The views of a scene show one set of named points, each view turned or mirrored, shifted and resized as a whole, with a little noise and some points left out.

Scene 1
View 1
(164): [ -3 -28 -19   8  -8 -20   0  -9  -5   9]
(193): [  9   4 -11  11  -2   8 -21  11   7   8]
(74): [  6   4   6   7  -8 -15  -4  -7  -8 -11]
(143): [ -4 -27 -12   4  -7 -29  -1 -13  -6   9]
(158): [-10  -1  14  -5   2 -28 -34  -6   9  20]
(70): [ 14  -5 -18  17 -11   4   9   0 -10 -12]
(218): [ 21  19  -5  15  -8  16  -4   8  -2 -15]
(81): [ 10   6  -3   9  -5   0 -11   3   0  -3]
(204): [ 16   9  -7  14  -8   4   2   1  -8 -15]
(53): [ -4 -16  -7   4  -6 -23  -9  -8  -2  10]
(100): [  3 -10  -7   7  -6 -14  -6  -6  -4   2]
(3): [ 24   6 -22  20 -11  20   6   8  -6 -16]
(95): [ 16   1 -14  14  -9   6   3   4  -6 -11]
View 2
(204): [  9   7   0  -6  18 -11  19  -1  16  32]
(193): [  6  18  14  -6  -7 -15  30   3  28  -8]
(164): [ -4   2  20  -3   5  -8  -8 -17   5 -24]
(81): [ 3  9  7  2  1 -6 28 -3 12 10]
(158): [-21   3  17  35 -30  11  38 -17 -10 -31]
(53): [ -9  -2  17  10   2   0  -1 -20  -6 -21]
(95): [  9   6   7 -12  18 -15  11  -2  19  21]
(70): [ 12   4   5 -15  25 -17  -4  -7  18  22]
(3): [ 19  12   4 -24  24 -24  12   7  35  33]
(143): [-13  -9  18  10   7   5 -16 -27 -16 -22]
(218): [ 13  18   0  -9  11 -17  36   7  30  35]
View 3
(3): [-25   5 -19  -6  12  13 -44  38  22  19]
(81): [  7  11  10   7   3   9 -26  19   4   2]
(143): [-11  -7  60  13  29   6 -12  -2 -12  26]
(95): [-13   4   1  -1  13   8 -35  24  15  19]
(70): [-21  -3   1  -5  19  11 -37  23  18  28]
(53): [ -6  -1  49  15  19   7 -12   7 -10  13]
(158): [ 31  17  53  30  -3   4   0   1 -24 -14]
(100): [ -3   1  32   8  15   7 -20  10  -2  13]
(218): [  0  15 -20  -2  -3   7 -41  31  21   5]
(193): [ -3  18   6  14   6  12 -21  34  -4 -12]
(74): [ 13   3  20   3   4  -2 -32  -5  15  20]
(164): [-20  -6  49  11  31  10 -11   9 -11  23]
View 4
(100): [ 13  -5  -5   6   4  14   9   4  -9 -16]
(204): [ -1 -35 -21   5  12   9  17  13   6   6]
(158): [ 50   5  -8  44   0   8  -6  -4 -29  10]
(95): [ -2 -27 -24   0  13   5  14  17   5  -6]
(3): [ -5 -40 -37  -4  19  -3  19  26  16  -8]
(193): [ 27 -15 -33  22  14  -5   4  22  -6  -4]
(70): [ -6 -25 -21  -9  13   6  18  16  10 -16]
(81): [ 17 -23 -21  17   9   6  10  10  -6   4]
(74): [  5 -18  -1   9   2  22  14  -5  -5   4]

Which points are out of place in each view (at most two, in the order of its rows)? Write - if all are in place.
view 1 => -
view 2 => (164)
view 3 => -
view 4 => (158)
